Each row is a point on a landscape with many peaks, with its height.
From any point a climber steps to the highest of the 6 points nearest to it. It stops when none of these is higher. Distance is the straight distance between rows; heights are no part of it.
K343: [116 138 157 136 141 132 121 126 148 140 137 136 119 111 135 129 129 118
 128 113 131 109 142 128 106 113]  height 2.86
K387: [133 145 134  99 125 133 124 126 119 111 137 116 113 103 113 121 116 106
 119 143 134 165 143 143 141 129]  height 3.05
K199: [154 140 106 127 117 127 134 102  73  99 120 111  71  96 156 134 130 106
 140 146 145 178 155 133 160 127]  height 5.91
K549: [134 149  76 152 140 111 129 100  86  89 113  91  50 136 186 129 124 106
 141 154 139 152 122 147 170 113]  height 4.87
K611: [113 102 160 123 103 156 124 173 177 176 148 156 194 117  98 127 132 153
 101 108 112  89 127 147  99 149]  height 2.78
K320: [129  89 144 109  69 168 160 108 147 184 156 137 215 103  49  93 146 112
 114 166 128 155 164 117  96 115]  height 1.40
K316: [113 150  89 148 162 100 112 106 109  84 102 111  76 166 172 167 111 126
 144 124 151 112  99 131 147 134]  height 2.98
K113: [134 129 156 153 140 119 119 134 143 142 126 148 123 126 134 132 127 140
 140 109 117  76 132 125 106 124]  height 3.84
K776: [151 134 138  98  92 128 118 124 105 141 133 108 143 105  99 107 128  94
 114 167 154 190 137 121 144 137]  height 3.72
K856: [128 116 136 157 169 105 127 158 146 130 117 145 118 154 140 126 130 149
 161 106 101  53 119 130 122 132]  height 4.56
K426: [142 108 146 100  95 169 136 112 140 141 149 122 175 123  81 115 150 108
 122 144 136 162 141 115  97 129]  height 2.41
K211: [106  98 164 119 115 147 121 169 178 172 145 157 179 108 103 121 137 168
 116 103 107  70 119 141 105 156]  height 3.02
K289: [141 118 152 109 117 165 126 120 149 144 145 128 150 115 107 124 149 109
 115 123 121 149 133 119  98 122]  height 2.48
K924: [142 115 148 118 110 166 129 134 162 157 143 144 171 120 103 128 151 123
 103 118 107 142 132 126  86 125]  height 2.55
K205: [104 132 125 162 160  90 125 131 140 125 113 139 100 148 142 123 128 130
 153 103 120  75 119 124 116 122]  height 4.52
K538: [123 123 144 163 160  98 127 145 146 132 119 146 117 143 136 122 125 141
 158 103 113  68 128 127 114 127]  height 4.29
K537: [150 158 125 110  86 137 151  96  66 108 132 107 107 104 165 133 128  98
 126 152 174 230 161 102 170 141]  height 4.74
K645: [132 103 140 124  97 163 137 142 161 172 149 149 197 122  87 110 151 123
  93 137 103 140 137 130  86 121]  height 2.51
K261: [140  68 158 123  99 197 154 137 158 205 172 142 247 109  61  99 121 138
 103 168 113 132 178 135  87 118]  height 1.50
K661: [101 134 110 160 168  84 131 135 144 117  92 138  95 158 146 133 141 131
 166  91 114  75 105 126 134 126]  height 3.80
K657: [135 151 116 108 128 128 128 126 106  99 130 123 100 101 117 125 111 117
 119 148 131 164 139 139 136 123]  height 5.19
K557: [122 153  82 152 167  92 111 118 114  87 100 101  69 160 184 162 115 119
 140 135 155 116  92 142 160 134]  height 2.72
K970: [106 150 130 120 140 125 122 119 126 112 138 130 102 116 124 122 112 118
 118 128 129 132 138 134 124 111]  height 4.59
K419: [116 163  83 158 167  65 121 120 110  89  91  90  38 151 204 170 123 126
 139 137 157 125  75 155 175 137]  height 5.67
K572: [143 164 124 110  73 146 153  95  68 107 143 109 131 109 164 125 127 104
 119 163 178 249 163  94 164 135]  height 5.93
K214: [122 158  79 162 157  87 112 115 109  89  95  91  52 158 198 155 118 123
 133 143 154 132  90 155 173 121]  height 4.90
K546: [100 146  94 149 164  97 115 105 118  79 102 119  87 165 160 159 119 133
 148 113 146  99 100 125 143 137]  height 4.15
K912: [ 94 146 120 140 139 108 120 113 129 109 124 134 101 130 140 131 111 121
 133 113 132 101 134 128 128 109]  height 4.86
K46: [116  80 156 131 103 182 129 165 175 192 171 150 228 128  85 109 122 139
  92 130 112 110 142 141  91 139]  height 2.16
K851: [ 97 136 103 149 180  75 135 129 139 107  90 134  83 165 150 143 150 135
 162  91 114  81  83 136 140 137]  height 3.78
K786: [113  94 157 130 145 130 126 157 171 138 137 158 158 123 111 119 125 195
 147  88  83  41 109 136 118 136]  height 3.29
K277: [122 107 150 132 142 125 127 156 156 133 134 161 151 125 111 133 118 184
 145 103  97  45 118 134 111 140]  height 3.86
K397: [130 113 149 122 102 153 128 160 166 168 140 158 187 127  96 128 141 140
  93 114 108 115 128 136  89 138]  height 2.63
K841: [135 112 152 141 144 127 121 154 150 134 130 158 143 127 121 139 122 172
 152 105 104  58 126 126 104 135]  height 3.98
K823: [114 142 154 145 143 122 116 120 139 134 133 141 115 116 136 128 125 123
 127 109 132 100 134 125 107 111]  height 3.92
K803: [155 144 119 107  89 127 143 107  73 117 117 120 109 102 143 126 133 102
 131 143 154 217 151 113 160 138]  height 5.71
K736: [111 108 136 150 196  97 133 172 146 124 110 129 105 182 145 134 130 152
 156  91  92  42  96 148 142 140]  height 4.47
K285: [147 146 119 109  61 132 139 108  89 155 139 109 154 102 125  91 127 101
 107 171 160 225 155  87 153 119]  height 6.00
K986: [118 137 152 111 132 144 119 124 143 125 145 121 123 108 116 126 130 106
 116 124 129 143 137 135 114 116]  height 1.62
K339: [133 153  77 157 153 102 114 109 100  86 110  97  58 151 183 144 116 116
 133 146 145 133 106 140 164 116]  height 4.03
K716: [106 100 133 140 200 106 128 173 152 125 114 128 107 184 148 143 125 161
 148  79  87  36  94 151 143 135]  height 4.11
K10: [126 154  87 141 156 113 111 109 104  88 111 117  76 151 155 152 104 133
 129 133 140 125 115 129 146 116]  height 4.75
K812: [136  90 143 111  77 166 153 111 144 169 152 136 207 115  60  93 148 116
 111 155 120 157 151 117  93 116]  height 1.87
K504: [139 129 159 132 124 148 123 135 153 159 136 153 149 114 120 141 143 135
 111 109 113 112 134 122  86 127]  height 1.36
K587: [104 150  94 152 184  85 113 116 121  78  92 106  68 163 172 171 127 127
 156 115 150  99  77 138 160 149]  height 2.95
K291: [153 141 129 100  81 122 126 119  94 135 125 117 135 100 115 111 128  98
 118 156 150 204 147 119 152 133]  height 5.11
K545: [139 128 159 140 131 135 117 145 145 151 131 158 138 119 118 142 134 148
 124 107 114  85 131 121  94 130]  height 2.70
K574: [131 118 147 128 109 154 128 150 158 165 141 154 177 119  98 134 143 140
  97 114 106 124 127 137  82 127]  height 2.61
K103: [137  80 150 128  94 174 153 135 157 197 163 137 233 111  59  88 138 120
 106 164 110 142 171 136  83 117]  height 1.54
K925: [148 157 118 108  64 140 149  98  81 126 132 112 140 106 142 108 129 104
 118 165 163 238 152  85 161 130]  height 7.08
K929: [138 121 156 103 120 161 124 125 140 134 153 117 153 114 104 117 143  97
 120 133 133 157 136 125 112 122]  height 2.34
K366: [131 102 151 141 165 121 126 163 146 120 124 147 136 152 120 133 121 172
 160  99  94  42 115 134 114 137]  height 4.20
K824: [ 90 142 102 146 160  90 124 114 133  91 100 135  93 159 153 144 126 131
 152  99 136  92 105 126 131 129]  height 4.55
K889: [156 142 119 100 103 118 130 118  88 117 119 118 108  93 121 123 129 108
 125 148 141 202 145 131 155 129]  height 5.32
K147: [119 119 125 155 181  88 132 159 141 125 104 139 107 173 142 122 135 144
 160  98  99  53 107 143 136 140]  height 5.58
K43: [ 96 138  96 151 180  86 129 119 135  88  90 128  77 165 158 157 140 134
 166  91 132  92  86 130 144 140]  height 5.92
K259: [140 107 148  93  93 166 131 108 127 144 151 110 179 118  82 111 143  98
 122 159 152 168 140 108 110 133]  height 2.39
K931: [115 105 160 121 121 136 121 164 166 154 141 158 169 107 105 131 131 180
 131  98  97  61 115 143 109 146]  height 3.43
K637: [142 139 133  93 109 122 117 127 107 125 130 116 118 101 110 117 122 105
 122 153 141 187 141 136 144 131]  height 3.31
K555: [148 149 123 102  65 126 136 110  86 139 126 115 139 105 130 112 128 100
 116 157 161 230 147 100 157 128]  height 6.43
K864: [121  88 148 138 187 123 129 165 152 117 123 136 129 171 137 133 121 171
 153  83  88  36 104 135 129 132]  height 3.90
K643: [105 154  93 144 153 107 117 106 115  90 117 129  86 152 147 141 104 132
 129 123 141 111 121 129 137 120]  height 4.84
K234: [125 117 155 124 111 149 121 160 160 167 135 162 175 120 102 134 139 159
 107 113 109  94 129 134  91 144]  height 2.83
K567: [143 105 143  96  77 169 138 100 120 150 156 115 192 117  63 105 134 109
 120 164 155 170 152 100 115 130]  height 2.26
K284: [149 178 107 100  61 153 161  96  74 113 154  97 152 106 147 107 127 101
 114 188 165 252 168  75 152 130]  height 6.38
K29: [156 124 143 100  76 151 121 114 105 159 147 104 174 115  91 102 119  97
 106 178 169 183 155  99 133 135]  height 2.60
K307: [153 145 101 117 124 120 125 114  83 100 117 116  79 101 136 129 120 113
 130 148 136 179 146 135 153 123]  height 6.21
K94: [124 102 148 123 100 163 129 163 173 180 153 155 203 128  94 116 133 137
  91 128 110 116 135 144  88 136]  height 2.50
K938: [117 169  76 160 156  62 127 114 111  79  86  90  35 144 210 170 132 123
 137 134 143 138  76 156 183 129]  height 6.57
K821: [132 131 160 129 136 146 122 129 148 145 139 135 129 115 127 134 138 121
 111 112 121 121 135 124  94 115]  height 0.50
K882: [141 155 115 111  50 146 151 101  92 146 140 108 159  99 135  94 127  98
 105 173 162 234 160  78 159 125]  height 6.19
K269: [153 141  91 128 133 125 127 104  82  93 124 115  68 111 147 135 119 116
 133 148 132 162 145 131 150 117]  height 5.97
K241: [114  74 149 129 172 126 132 154 173 128 122 153 144 158 124 125 120 189
 145  67  72  25  95 135 125 116]  height 3.04
K571: [115 154 102 122 146 123 119 114 114  88 124 128  92 123 133 135  99 129
 120 134 129 133 134 135 130 110]  height 5.12
K773: [135 132 154  97 119 148 116 128 129 131 146 111 142 112 102 115 135  99
 123 146 140 164 137 136 127 129]  height 1.72
K888: [104  56 141 129 189 114 125 156 170 133 104 150 129 172 140 138 123 187
 138  42  73  20  81 137 123 114]  height 3.54
K518: [143 151  90 132 146 122 119 109  92  91 117 113  73 129 148 141 109 124
 129 147 135 145 135 138 147 115]  height 5.61
K460: [145 144  77 146 145 122 117 104  85  89 117 103  60 130 162 139 119 120
 133 149 134 144 128 134 155 114]  height 5.33

Call two points neighbours if one is among the 6 nearest of the other. Go from one point of each pair to the other, from neighbour to neighbour, staying as high as possible. Name the lowest point that can't be avoided.
K307 / K43 => K824
K938 / K307 => K549
K307 / K925 => K803
K43 / K147 => K205

For each start below, name every point that the climber comes to, in order.
K786 => K366 K856 K147
K241 => K366 K856 K147
K821 => K823 K912 K571 K518 K307
K343 => K970 K657 K307
K986 => K970 K657 K307
